Points on a hilly landscape, in no order, each with its height.
A ball rolls from a point to whichever of its 2 nearest points has the largest drop for the distance, and stops where none of them is lower. Distance is the straight distance between rows; heights are no part of it.
z908: [ 12   1   2  -6   8 -25  -9  17  10  36  15   6 -50 -38   5  11  -5   3
  15   7   1  -2  32 -14  28 -29  -1 -28  10   5  -5 -26  32  12 -16  -5
   3  -3  14  23  -6  -4 -19  25  17  -2   9  22  -1  -6 -36  28  -8  -9
   2 -32 -26  13  -6  12  -8  20  -1]  h=464
z346: [  4   1  41   8  46  29  -4  15 -12 -37   7   1   5 -16 -15 -34  37  24
 -18   5  31  -2 -28  20  -2  37   1  -7  25  10 -15 -28 -39  14 -15  -5
 -15  41  31   2   3  -2 -14 -52 -33  -8   1 -39  14  38  23  16  18 -17
   8  10  28  -9  32 -10  27  12 -14]  h=243
z39: [-12  -1 -34  -1  -6 -36 -12  -3  -3  26   0 -16 -33 -14  20  49  -6 -16
  23 -22  -8   2   6 -10  19 -42  -6  -8 -28  11  -7   8  20  16  13  -4
  26 -24   3   0 -44  -1 -15  35  18   9  -1  18 -11 -22 -23 -10   4  13
 -13 -25 -22 -16 -39   4 -31 -10  10]  h=577
z158: [-42   3 -30 -13 -14   9   5 -40 -11 -15  -2 -19  17  56  29  25 -15 -38
  32 -14 -35  21  -4   3  -8  -8  -3  25  -9  -6  14  21  12 -19  16 -15
  30 -25  -2  -6   6  -6  25  32 -21 -10  14  14  29 -24  19 -34   6 -11
 -11   6  26 -15  -3   0 -11 -31  25]  h=773
z224: [-31   2 -19  -8   5  29  21  -7  -2 -47   1 -22  45  34  21   2   6 -10
   3  -4  11   6 -62  18 -18  18   6  31 -20  -3  -3  13 -29 -19  19   7
 -15   3   4 -27  18 -14   5  -6  -2 -19 -16 -22   2   1  16 -11   9   4
 -15  29  23 -34  13   3 -12 -12   8]  h=642
z628: [ 56  -7  29  32  11   2  -1   7  -1  30  20  16 -36 -18 -19 -40   1  18
  -8  25 -10  -1  43   9   5  14  -4 -40  29   4  -5 -37  12  12 -34  -3
  -8  13  16  19  -5   5   2 -22 -25   4  34 -11  24  34   4   9  15 -36
  29 -10  -7  35  17 -15  35  10  -9]  h=710
z362: [ 50  -8 -19  28 -28  -5  16   4   3   8 -17   7   6 -22 -17 -11  14  27
 -49   3  -8   3  -7  12 -19  13   3  -4 -43  -2  -1   3  -1 -11  15  36
 -21   4 -28 -23 -24  16   9 -18  43  19  -2  -5 -45   0  11 -11  -8  16
  17  16 -22  15 -25 -11   2  -3 -13]  h=734
z910: [-57  19  15 -47  34  -3 -16  33  12 -20 -11  12   2 -24  -4  22  15  22
   8 -10  54 -35 -44 -20  22 -14  19  22  47  -4  -7   9 -23   4 -19 -12
  14  29   9  34  20   7 -37  15  -1  11 -29 -19   2  15 -12  26  -1  -3
  -7  -6  22 -26  17  15  -3  28  -8]  h=682
z988: [  9 -12   0 -15 -25 -39 -57  11   3  26 -21  17  25  16 -43   1 -15  -9
  38   3 -36  18  72  -2  11 -29 -17  10   6  20  -2  22   0  55  15 -18
  32 -18 -33  -3 -15  17  29 -23   4   8 -12 -15 -13  -8  -7 -21  -1  47
 -12 -30  11  16  -3 -17   9  -3  15]  h=148
z450: [-22   5  -7  -4   8  37  26  -6  -4 -56 -11 -10  58  27   7 -15  16   4
 -24   4  24 -12 -77  22 -27  36  10  28 -14 -10   0   7 -48 -27  16  17
 -23   8   0 -32  25  -1   0 -25  -8 -11 -14 -29 -12  11  28  -4   8   3
   1  41  28 -29  19  -2  -5 -11  -4]  h=599
z180: [ 26  11  20  32 -12  25  22 -11  -1  -1   8  19 -15 -10   7 -29  -8  19
 -32  11   0 -16   2   0 -14  26   1 -20  20 -13  21 -26  21 -42 -17  15
 -31  11   0  -2  24   6   4  10 -13  15  23  22  12  20  16  14  -9 -33
  33  31 -11  27   8   8  22   8 -24]  h=600
z243: [ 34 -10 -38  20 -40 -12  17  -8  -2  22 -12  -9  23  16   2  -9 -12  -5
 -13   0 -27  17  28  -7 -22  -7  -5   3 -38  -8  10  28   4  -2  13  12
  -8 -26 -32 -20 -18   2  34  -2  32  12  -8  14 -18 -26   2 -29  -7  26
  -4   7 -17  21 -26  -7  -8 -12  10]  h=766
z564: [ 49 -16 -26  31 -30  -9  18 -14  -8  16   4  -5  32  24  -4 -26 -17   3
  -7   9 -47  27  42  -6 -23  16  -9  -3 -28  -2   6  22  -3   8  13  13
  -1 -22 -41 -18 -25   5  40  -8   9   4   5  10  -9  -8  13 -40   1  18
   1   4  -9  31 -15  -8   1 -20  18]  h=796
z184: [-29   3 -12  -2   4  22  17 -32  -2 -31  17 -30  30  60  29  -5 -18 -35
  27   4 -33  21  -4  14 -15  16  -4  25  -9  -2  11  13   4 -20  15 -16
  -2 -18  12 -15  28 -23  27  10 -29 -28  12   3  38 -16  18 -20   1 -14
 -14  14  19  -9  19   7   2 -29  23]  h=756
z316: [  3   0 -10   2 -27   5  -4 -23  -4 -23 -14  -9  68  58  -5 -19  -9 -29
   3  17 -32  30  14   5 -30  20   0  36 -15  -7   6  27 -14   1  28   3
  -5 -32 -34 -27  31 -10  41 -17  -6  -8 -12 -10   0 -22  23 -27  -3  21
  -9  17  22   1  13 -17   8 -13  16]  h=339
z256: [-24  -2 -47 -22 -36 -36 -26   0   0  23 -13 -11   9   4   2  56 -10 -23
  25 -23  -5   9  18 -16  13 -50  -2  14 -31   2  -1  40   0  15  32  -4
  21 -42 -13 -23 -31   9   9  17  41   6 -18   4 -34 -48 -28 -19  -7  49
 -23 -29 -14 -17 -35  -3 -38 -14   9]  h=679
z602: [-31  12  13  -1  -2  -3  -6 -28  -9  12   3   8 -27  34  23   3 -21 -13
  29  -7 -21   0  32 -25   5  -9  -4   2  50  -5  16  -5  35  -5 -25 -29
  19  -1  18  34  18  -7  13  45 -58   1  31  40  63  -5   1  -4   7 -37
   7 -12  13  12  20   1  19  -6   4]  h=166
z211: [  8   8  -7  17 -35   2   3 -18   5  15 -18  21   9  18  -2 -11 -15   6
 -18   1 -16   1  20 -16 -18   1   8  12  13 -17  14   7  21 -18  -3  11
  -3 -13 -26  10  18  14  29  29  -4  20   0  30   6 -17  15  -9 -11  -2
   9  14  -9  26  -2  -9  12   0   1]  h=518
z671: [-24  -3  -6 -19  11  -1   5 -17  -1  -8  22 -38  31  47  18   3 -16 -49
  45  12 -22  34  19   3  -8  -1  -5  25 -21   3  -3  27  -5   8  25 -16
   2 -30   5 -18  23 -39  19   1   4 -41  -9  -8   8 -27 -12  -7  -6  26
 -39 -17  12 -22  13   6 -18 -11  37]  h=130
z253: [ -6  28  22  -6 -16  12   6   0  20   6  -5   5   3   6  -1 -23 -13 -11
  -9  19  21  -4  12 -16  -3  12  14   1  17 -23  14   1  17 -23  -7  14
 -31  -5  -4  11  55  -9  13  27  20  -5 -15  32  -5 -22 -16  38 -34   7
  -9   0 -19  27  22  15   6  19  -4]  h=295
z936: [-25   1 -23  -4   0  21  24 -20  -4 -31   8 -26  18  25  28  23  -8 -22
  10  -9  -1   2 -45  16 -11   6  -3  17 -34  -1  -4  10 -10 -26  17   3
  -1  -1  16 -23   4 -19  -3  10  -2 -22  -1  -2   3 -12  14 -16   4 -10
 -12  15   5 -33   0  12 -24 -17  13]  h=683
z973: [-12  -1 -45 -10 -49 -28 -11  -1  10  28 -24  -2  23   3  -6  39 -16 -18
   1 -17  -7   4  17 -20   2 -42   7  15 -37  -6   6  43  11   6  29   9
   7 -36 -32 -23 -16  19  18  23  48  22 -22   8 -42 -52 -27 -17 -10  50
 -14 -14 -20   3 -32  -6 -25  -8   9]  h=711
z107: [ 43  -9 -10  29 -26 -11   0  -1  -8   1 -16  21  24   3 -31 -24   8  16
 -30   4 -30  17  21   9 -22  14  -4   0 -11  10  -1   4 -10  24  11  16
  -2   2 -36 -16 -29  20  20 -40  -1  20   6 -17 -23   6  27 -30  11  12
  12   6   0  19  -4 -27  18  -6   0]  h=735
z140: [-14  -6 -11  -9  -8 -39 -33   4   4  31 -18  37 -45 -15 -16  25  -2  12
  -1 -20 -14  -9  30 -13  20 -45  -1  -8  23  20   0  -6  28  19 -12 -16
  47  -2  -8  29 -37  29 -17  27 -19  34   8  25  11  -5  -6 -13   7  -9
  21 -14  -7   9 -24 -19  -5  11  -4]  h=439
z176: [ 17  -5   1   2  10 -15   8  -7   6  14  24 -29  -6  10  14  -4 -18 -28
  34  15 -21  23  39   2   8  -9 -11 -11 -18   2  -2   3   4  16   5  -5
   1 -19  11  -3  -4 -34   7   1   8 -30   4   6  14  -8 -26   0  -3  11
 -24 -30 -18   5   8  10  -4  -6  25]  h=345
z981: [ 23  -2   2   1  11  12  24  16   4  -7   1 -12  -5 -39   3   4  18  11
 -30  -1  21 -13 -46   9  -8  21  13 -13 -33   0  -8  -9 -17 -21  16  24
 -37  13   6 -21 -16  -7 -26 -15  53  -2 -18 -12 -51   3  -5  23  -9  18
   0  14 -18  -6 -14  10 -18  14 -13]  h=759
z905: [  1  -5 -20 -10   5 -28 -13   7  -1  29  10  -9 -41 -26  15  37   1   1
  19 -12  -1   2   8  -9  21 -35  -4 -24 -12  10 -12  -8  17  24   7 -11
  18  -9  13  14 -33 -10 -29  22  17  -2  -6   9 -10 -15 -28   3  -1  -2
 -11 -26 -26 -11 -22   8 -27   6   2]  h=526
z151: [  9 -13 -53  12 -54 -26  11 -13  -4  31 -18  -2  27  11  -1  17 -14  -7
  -9 -10 -18  12  24 -16 -10 -27   7  11 -49 -11  12  42  11   5  23  15
   3 -37 -42 -21 -23  17  36  16  47  16 -16  17 -32 -50 -15 -35 -14  43
 -12  -3 -28  12 -39  -6 -16 -16   7]  h=737
z709: [-24  11  21  -7  13   4  -3 -20  -3  11  17  -1 -16  29  24  -6 -20 -23
  39   8 -10   6  36 -14   0 -11 -11   1  42  -7   7  -3  28  -2 -21 -20
   8  -4  28  30  35 -20  13  27 -42 -16  24  29  57  -3 -10   2   4 -35
 -10 -22   4  10  23  11  15  -5  14]  h=93
z354: [-26   7  -2 -10  33  35  34   5  -5 -34  16 -24  13  -8  24  12   7   3
   2  -5  34 -21 -76  19  -3  23   6   5 -14   1  -9  -9 -33 -29  -1   3
 -17  23  28  -6   6 -12 -25  -6   3 -21 -10 -16  -2  22   2  16   9 -16
 -12  23   4 -35   4  20 -15   0   0]  h=431
z483: [ 13  -3  -2  12 -27   0   1 -17   0  -5 -11  11  17  24  -3 -13  -5  -3
 -12   0 -19  12  12  -3 -18   3   0  14   2  -5   8   9   7  -6   3   7
  -7 -12 -23  -8   8   3  25   4  -8  10  -1   8   6 -10  19 -16   4   2
   6  15  -1  16   5  -8   5  -8   4]  h=475
z949: [-42  10  14 -10  14  -6 -20 -15  -7  12  -5  19 -42   5  15  24  -6   0
  21 -11   5 -10   6 -24  22 -21  -7  -5  51   8   3 -15  39   0 -34 -23
  33   1  13  43  12   6 -17  41 -49  14  21  35  53   7  -2   7   9 -42
  15  -2  12   2  12   6   4   9  -4]  h=252
z879: [ 10   9  32  10  16  26  18 -11   3  -3  18   0 -15   7  22 -25 -10  -8
   9  10  -1  -8   7   0   1  17  -6 -14  27  -8  12 -24  20 -21 -22  -7
 -24   6  29  15  33 -20   2  13 -28 -13  24  22  38  16  -2  25  -5 -38
   9   4  -5  14  25  20  18   7  -2]  h=119
z833: [-27  -8 -43 -12 -11 -27  -3 -11  -3   9   1 -27 -14   3  21  49 -12 -28
  22 -19 -10  12  -8   1   7 -40  -8   8 -37   5 -10  21  16  12  28  -6
  25 -35   0 -15 -32  -6 -11  21  27  -7  -4   5 -13 -35 -16 -22   6  22
 -20 -20 -14 -29 -33   3 -40 -19  15]  h=628
z922: [-16  -5 -45   8 -20   3  22 -31  -5  -2   2 -22  -6  20  33  31 -14 -16
  -5 -22 -20   6 -17  -1  -9  -9   2   3 -43 -13  10  11  19 -29  12   9
  18 -25 -12 -19 -28   1   3  39  13   5  11  24   5 -30  15 -28   4 -10
  -2  12  -7 -15 -31   3 -26 -29   9]  h=705
z993: [-14   7   9  -8 -18 -20 -34  -1   7  22 -23  50 -33 -10 -28  13  -6  13
  -9 -12   1 -13  29 -19  12 -33   8   1  42   9   4 -11  29  14 -22 -12
  28   2 -17  36  -5  35 -10  27 -23  36   9  27  15   2   3  -5  -2 -14
  25  -2  -2  19  -1 -14  13  14 -12]  h=388
z54: [-10  -4  -6  -9 -11   6   2 -24  -1 -23  -1 -28  58  60   9 -14 -15 -44
  28  13 -27  37  12   5 -16  14  -5  36 -22  -3   3  34 -14  -1  30  -8
  -4 -37 -15 -29  35 -21  36 -10   3 -29 -12 -13   8 -31   9 -17  -7  31
 -29  -4  18 -12  16  -3  -4 -19  29]  h=251
z22: [-33   0  11 -31  61  13  11  32  -4 -37  15 -22   1 -21  12   9  24  12
  23 -15  44 -26 -58  13  15   3   4   2  -6   5 -23   2 -50  11  -8 -17
   1  34  28   8  -5 -20 -40 -19 -10 -26 -19 -40  11  33  -9  16  18  -9
 -21  -8  27 -46   4  14 -14   7   3]  h=287
z621: [ 40  -6   3  29  10   7  28  -5   1  30  33 -16 -43 -13  22 -12 -14   4
  11  13 -24  -6  27   3   0   9 -11 -36 -12  -3   1 -28  18 -17 -18   1
  -8   1  17   4 -10 -13  -4  15 -10 -18  33  24  26  21  -8   9  10 -38
  16  -2 -22  19 -11   8   4  -8   4]  h=338
z317: [-23   6 -23   3  -4  30  36 -10  -4 -30 -12   5   9 -13  31  17  -1  16
 -26 -18  20 -30 -86   5  -2  16   9   9  -3 -16  11 -12   1 -59  -7  21
 -14  17   6   0   3  11 -17  19  -7  16   1  14  -3  15  20   1   3 -27
  21  48   2 -17 -13  20 -19   1 -23]  h=583
z83: [-34  12 -16  -2 -29  14  17 -15 -10 -26 -28  28  15   4  13  25  -2  29
 -39 -20  21 -28 -70 -13  -7   6  14  21  12 -19  13   1  12 -48 -10  16
   2   8 -14   7  14  32  -5  37  -7  36   2  20  -1  -4  36  -7 -13 -12
  27  56   9  -5  -4   3 -10   1 -27]  h=637
z463: [ 57 -15 -12  31 -23 -12  12   7  -6  13 -13  14   1 -16 -26 -17  13  32
 -44  -1 -15   3  13  11 -17   8  -2 -15 -25   5  -3 -10  -2   7   7  25
  -6   6 -26 -13 -38  23   5 -27  11  23  10  -4 -23  16  17 -19   4   3
  19  12 -17  21 -21 -18  10   0 -11]  h=695
z272: [-35   0 -13 -24  -8 -45 -58  15   4  29 -24  31 -40 -13 -25  49  -6   4
  26 -25  -8  -4  30 -19  31 -57  -6   0  20  25  -7   9  20  36  -5 -19
  57  -8  -1  30 -37  26 -24  24 -13  27  -4  17   2  -8 -14  -6  13  10
   8 -29   7  -3 -32 -17 -20   7  -4]  h=400
z347: [ 55  -7  21  33   2  -1   1   4  -4  20  10  24 -24 -31 -21 -33   4  30
 -24  15 -14  -3  25  12  -6  13  -7 -29  20   8  -2 -34   4   6 -19   8
  -9  19  -4  13 -20  13  -2 -26 -17  11  26 -12  -1  37  16   2  12 -23
  29  -2  -8  32  -2 -17  33   0 -17]  h=676
z626: [-18  -2  28 -42  28  -9 -28  44  18   0   0  -5 -19 -39 -19  13  22  12
   7   5  48 -12  -8 -13  31 -11  14  -3  21   3 -13  -2 -20  30   1 -13
   0  18  21  15   1 -11 -30  -9  33  -8 -36 -32 -32  -5 -33  33 -21  32
 -26 -33   2 -18  12  11  -6  34 -14]  h=633
z425: [-23 -12 -19 -20 -15 -49 -59   3  -1  29 -22  18 -15   0 -25  40  -9 -11
  38 -21 -21   3  49  -4  19 -54 -10   5   3  19  -8  22   8  46  12 -25
  60 -18 -14  12 -46  25   0   5  -9  21  -3   4  -4 -13 -13 -30  18  23
  -5 -31  14  -3 -35 -23 -12 -13   9]  h=328
z774: [-11 -10  -6 -21 -26 -48 -65   8  -1  34 -22  22  14  12 -40  24 -12 -12
  43 -12 -37  14  74  -6  10 -49 -13  13   4  23   1  29   0  54  18 -25
  51 -21 -28   0 -28  24  16  -9   1  18  -6  -3 -10 -17  -6 -27   8  37
  -8 -35  11   5 -27 -19  -3 -13  10]  h=247
z232: [  1   6  15  11  19  44  27  -5  -4 -50   8 -17  51  16   3 -35  20  -3
 -27   7  20   5 -50  23 -27  55   3  12 -17  -2  -1  -2 -46 -21  10  15
 -38  14  10 -32  27  -9   6 -39  -4 -21 -11 -24  -6  20  20  14   0   5
  -2  34  20 -14  19   4   6  -5  -8]  h=547
z659: [  9  -1  63   0  46  22 -13  19  -4 -23  15   0   4 -16 -37 -44  34   3
  -8  15  31  11  14  14   3  40   8 -10  27  13 -14 -16 -38  35 -12 -11
 -12  32  27   7  20 -14 -11 -64 -23 -14   1 -44   4  30   5  22   3   1
  -6  -8  16  -2  43 -13  37  17  -8]  h=331
z326: [-48   5  25 -53  48   1 -23  47  12 -15  -5   2  -8 -35 -12   9  25  26
  15  -1  69 -31 -34 -18  31  -7  12   9  36  -7 -10   9 -36  21 -14 -20
  -1  31  21  31  19  -2 -45  -3  17  -4 -36 -31  -6   9 -24  35  -8  10
 -19 -26  19 -21  16  18  -2  30 -13]  h=661
z357: [ 23 -15 -10   9  -4 -33  -9   6  -2  36   2  21 -53 -29  -6  14  -1  20
   4  -7 -23   0  29   4  19 -36  -7 -29   6  12 -10 -23  24  28 -17  -3
  35   1   3  24 -52  17 -18   7 -19  16  20  11  14  16  -7 -15  17 -29
  23 -18  -9  17 -25 -16   1  -2  -7]  h=504
z430: [ 31 -14  -2  37  -6   8  21 -12 -18  -4   1   6 -20 -14   8  -9   6  21
 -35 -13 -18  -9 -14  25 -13  17 -10 -22  -7   2   2 -24   5 -23  -5  17
   2  18  -4  -7 -28  15  -1 -13 -24  18  33   4   6  25  31 -15  17 -31
  36  24  -9   4 -14 -14   7 -13 -15]  h=686
z188: [ -7  -3 -41   8 -11  -7  23 -15  -6   8   3 -19 -28 -15  36  45  -1   5
  -6 -27  -3  -8 -32   2  -2 -19   4  -9 -44  -3   1   1  23 -28   7  14
  12 -13   0  -9 -38   3 -22  38  27   8  12  24 -14 -23  -6 -11   3 -11
   5   6 -23 -20 -41   6 -43 -15   3]  h=653
z440: [ 20  13  21   5  13  22  16  18  13  -1  11  10 -22 -46  -1 -17  13  20
 -30  16  33 -18 -18  -2   6  22  13 -23   5  -9   4 -28   8 -30  -8  17
 -36  20  14   3  25   0 -18   3  40  -4  -3   8 -24   8 -16  45 -27 -14
  19  10 -22   9   5  24   0  28 -22]  h=684
z368: [  6   7  28 -14 -22  -5 -28   3  14  10 -10   5  36  18 -34 -26  -8 -18
   9  26   7  16  49 -23   1   9   5  17  17 -11  11  23  -5  26   7   4
 -11 -17 -28  -4  42  -5  29 -16  30  -2 -28  -9 -25 -22 -15  18 -28  51
 -27 -17 -10  19  35 -11  17  18   4]  h=392
z417: [ 37   7  29  19  18  31  24  14  10   8  19  11 -25 -35   2 -26  -2  12
 -25  25  19 -27  -6   0   1  28   6 -29  12  -7  11 -37  14 -38 -21  10
 -40  15  20   1  25  -1 -10  -1  13  -4  16  16  -7  24  -7  36 -14 -28
  34  21 -20  23   0  17  15  20 -20]  h=649
z867: [ 34  -5  20  32  12  22  29 -13  -6  16  33 -14 -28   8  18 -32 -14   0
   4  14 -24   0  27   8  -3  23  -9 -36  13   0   6 -30  17 -24 -19  -5
 -20   0  24   0   9  -9   9   3 -43 -15  36  14  43  32   5   7  14 -39
  28  10 -11  19   9   8  20 -17  -3]  h=245
z84: [ 26 -20 -16  24  -9 -13  -5  -7 -19 -24 -14   5  28  16 -24 -18  17  12
 -26   0 -26  20  -5  32 -24  19 -11  11 -22   9 -11  -8 -22  17  19  10
   8   5 -29 -26 -36  16   8 -49 -25  11   9 -31 -16  14  41 -42  32   4
  20  18  22 -11  -2 -34  10 -20  -1]  h=775
z143: [-37  -7  23 -31  69   3 -15  40  -9 -29   9  -9   3 -19  -8   4  37  16
  24 -14  45 -11 -42  12  17  -1  -2   8  23   8 -27   1 -46  35 -15 -28
  16  41  32  22  -4 -13 -28 -35 -34 -20  -9 -45  21  31  -4  15  29  -6
 -15 -18  39 -41  18   6  -1   6   1]  h=217
z842: [-21   3  35 -12  57  24  -8  32  -8 -35  10  -1   9 -16  -6 -17  37  17
   7 -10  40 -14 -36  18  11  22  -3   1  32  14 -22 -12 -39  26 -23 -23
   3  36  36  22   8 -11 -23 -44 -45 -17   1 -36  33  40   5  21  29 -20
  -6  -2  37 -30  37   4  17   9  -6]  h=143
z706: [ 16   4  19 -28 -27 -18 -47  13  14  23 -20  12  38   4 -48 -16  -1 -11
   5  17  -3  13  59 -22   9  -6  -5  11   7  -2  10  30 -10  38  14  -1
  -2 -10 -38 -15  16  13  33 -30  39   8 -28 -21 -46 -20 -18   6 -32  66
 -30 -28  -1  24  17 -19  22  13   5]  h=332
z118: [ 19   5   7  33 -29  14  15 -12   1   7  -8  22  -6  -1  -2 -22  -8  17
 -42   2  -7 -15   5  -6 -18  12   7  -6  13 -17  17 -13  26 -33 -14  22
 -20  -1 -14  12  15  17  20  23  -8  21  13  23  12   0  17   0 -12 -19
  28  29  -7  32   1   1  20   6 -16]  h=563
z643: [ 15   4  11  -3  22  18  33  19   3  -9  11  -8 -20 -47  10  -1  15  16
 -26   5  25 -26 -52   6   4  19  10 -17 -20  -3  -1 -22 -13 -39   0  19
 -37  19  20  -3   2  -8 -34   1  49  -6 -16  -2 -41  11 -13  36 -16  -5
  11  13 -18  -8 -18  26 -20  24 -21]  h=724
z127: [ 18   2  25   3   5 -10 -13  14  13  33   4  30 -51 -35 -14  -9  -3  19
  -7  17   9 -12  31 -11  24 -12   5 -28  34   1   4 -39  30   7 -32  -3
  -4  12  17  30   7   7 -13  14   4   9  16  12   6  10 -16  28  -4 -28
  18 -13 -15  29  11   7  16  21 -14]  h=401
z958: [ 16  -9  -4 -16 -32 -34 -42  16   8  31 -18  16  23   3 -31   4  -4 -10
  15  12 -19  21  61 -17   9 -25 -13   7  -1   9   1  27  -1  46  18  -2
  12 -15 -37  -7 -10   8  26 -20  28  12 -22 -12 -31 -18 -18 -10 -15  52
 -20 -30  -8  23  -4 -15   9   6   9]  h=250
z543: [-10   0  -9   7  13  24  27  -3 -10 -20  11  -9 -15 -23  33  22   1  12
 -12 -12  14 -22 -66  17   3  17  -2  -7 -15  -4  -6 -21   0 -47  -5  15
 -14  15  23  -5  -2  -1 -22  16  -1  -3   8   9   0  20   8  14  10 -28
  10  34  -7 -26 -10  25 -20  -3 -18]  h=520
z927: [-43  -5 -22  -6  16  36  35 -30  -2 -35  23 -38  20  51  45  15  -6 -44
  24  -8 -27  16 -36  21  -9  18  -8  13 -31   0   5  19  -9 -33   9 -14
   0  -1  31 -29  20 -32  16   6 -15 -41  13  -5  25  -8   6 -23   4 -21
 -23  17  25 -33  14  16 -20 -34  24]  h=725
z93: [ -7  25  26 -20 -17  -1 -13   5  20  11  -9   4  17  13  -8 -19 -15 -22
  11  25  26  13  28 -26   7   4   5  14  28 -18   7  20  13   3   2  -1
 -20  -9  -8   8  60 -15  18  10  23  -5 -27  15 -10 -32 -24  36 -39  28
 -25 -19 -12  18  29  10  10  21   9]  h=352
z571: [ 35 -20  -4  25   9 -16  -3   3  -5  17   8   1 -44 -23   5  -2   2  13
   1  -1 -25  -1  17  15   9 -10 -12 -32   4  11  -7 -28  20  18 -12   1
  22   6   7  10 -40   6  -9  -6 -23   7  26   3  11  19   4 -15  21 -25
  15 -11  -7   7 -13 -11   7  -7   3]  h=556
z506: [  1  22  32   6  -2  13  -1  -2  15   5   3  11  -6   2   1 -26  -7  -2
  -7  16  20 -10  15 -16   1   7  11  -4  39 -13  11 -12  19 -17 -21   1
 -19   3   5  16  46  -6   5  16  -8   6   3  24  22   0   0  31 -19 -15
   9   1  -6  27  28  16  24  12  -9]  h=224
z405: [ 21  -2  -2   6 -35   2  -2 -17   4 -13 -19  12  49  36 -20 -25  -9 -11
  -8  12 -20  20  11   0 -25  17   6  31  -8  -7   9  22 -10   2  15  13
 -11 -22 -39 -20  27   9  34 -15   4  10 -11 -10  -7 -17  24 -19 -10  23
   2  12  10  11   1 -18  12  -7   7]  h=409
z3: [-29  -2 -36  -3 -25  -6   3 -29  -8  -1  -3 -13   3  41  24  25 -22 -27
  16 -14 -27  15  -3  -7 -13 -19  -1  24 -19 -10  10  28  20 -11  16  -2
  24 -28 -14  -5  -7   0  16  27  -3   1   5  25  18 -34  10 -30   2   4
 -11  -1  10 -13 -16  -4 -16 -25  18]  h=745
z234: [ 57 -19   1  42   1 -10  13   2 -12  20   4  13 -31 -22 -15 -17   3  37
 -32   0 -35  -2  22  21  -5  10 -14 -39  -4   9  -4 -33  12   4 -14  14
   4  21  -9   2 -48  22  -2 -23 -29  21  36  -1   3  39  23 -22  26 -30
  35   9  -8  29 -16 -24  17  -9 -11]  h=626
z782: [ -9  11  18  -2   3 -16 -22  -1   1  13 -10  38 -44 -24  -7   9   4  17
  -4  -3   7 -16  11  -8  20 -25   4 -11  48   8  -1 -25  30   7 -28 -16
  18  14  12  37   0  20 -23  23 -31  21  16  17  29  17  -1  11   5 -33
  23   0   0  14   2  -3  17  22 -15]  h=330
z982: [-51   7  -5 -21  56  25  23  15  -7 -39  12 -19  14   4  27  21  16   6
  22 -15  32 -21 -72  18   9   6   0  12  -7   2  -9   5 -41 -12 -13 -14
  -2  33  34   5   8 -20 -27  -4 -27 -31  -4 -24  23  28  -3   5  21 -20
 -17  12  31 -42   9  22 -13  -8   9]  h=355
z187: [ 23   6  30  12  21  31   9   8  -2 -22   5 -10  20  -9 -16 -33  20   6
 -31  10  27   6 -18  14 -19  46   6  -2  -4  -1  -6 -18 -29  -3   6  16
 -32  15   7 -16  10  -9  -5 -37   6 -15  -8 -22 -16  18  10  21  -3  10
  -1  13   1  -1  21  -4  20   7 -12]  h=473
z332: [ 33   1 -13   8 -16  -5  12  11   5   2 -11  -8  14 -22 -14  -5  17   9
 -39   8  10  -3 -16   0 -10  15   9  -5 -38  -5  -3   3 -15  -1  21  31
 -32  -1 -17 -30  -6   2  -3 -24  58   2 -24 -13 -69 -11 -14   6 -20  42
  -7   9 -21   8  -9  -7  -6  10 -11]  h=774
z175: [ -2  -7 -14  -7   7 -13   0  -8  -1   7  25 -34  -6  21  24  13 -22 -38
  45   4 -25  29  23   7   5 -14 -14  -4 -29   9  -7  11   6  18  15 -17
  15 -21  14 -10  -9 -33   6   3   9 -30   1   2  10 -13 -23 -13   4  12
 -34 -34  -7 -19  -5   5 -21 -16  36]  h=268
z429: [-41  19  19 -24  20  14  -6  19   4 -33 -13  18  18 -15  -7   3  16  25
 -11  -4  54 -34 -53  -8   7   8  17  27  37  -9  -7   4 -31  -5 -17  -7
  -8  31   2  17  30   9 -22   2  -6   4 -26 -21   4  17   5  24  -5  -6
   1  14  23 -19  20  10   5  21 -16]  h=706
z371: [-13  -4   6 -32  23 -13 -14  23   7   1  14 -24 -16 -19   4  21   7  -8
  22   1  26  -4 -15  -6  20 -24  -3  -3  -1   8 -12   5  -7  21  13  -9
   1  -2  19   7 -12 -20 -28   1  23 -16 -26 -17 -19  -4 -30  22  -6  20
 -27 -29  -7 -24   0  14 -22  17   9]  h=592
z191: [ 25   4  51  15  27  36  11   8   2 -24  15  -8  19  -1 -25 -58  18   3
 -19  20  31  14   2  10 -11  56   8 -11  14   0  -2 -17 -24   8  -7   6
 -30  20  14 -13  30 -13   3 -55  -5 -20   0 -30   2  25  11  26 -15   1
   0   7   3  10  36  -1  34   7  -8]  h=411

For each start below, name the point where the ball stops.
z643 => z671
z211 => z671
z450 => z842
z354 => z842

For each start below, name every point that the ball comes to, in order.
z936 => z224 z450 z232 z187 z191 z659 z346 z842
z543 => z354 z982 z22 z143 z842
z981 => z643 z440 z417 z180 z118 z211 z483 z405 z316 z54 z671
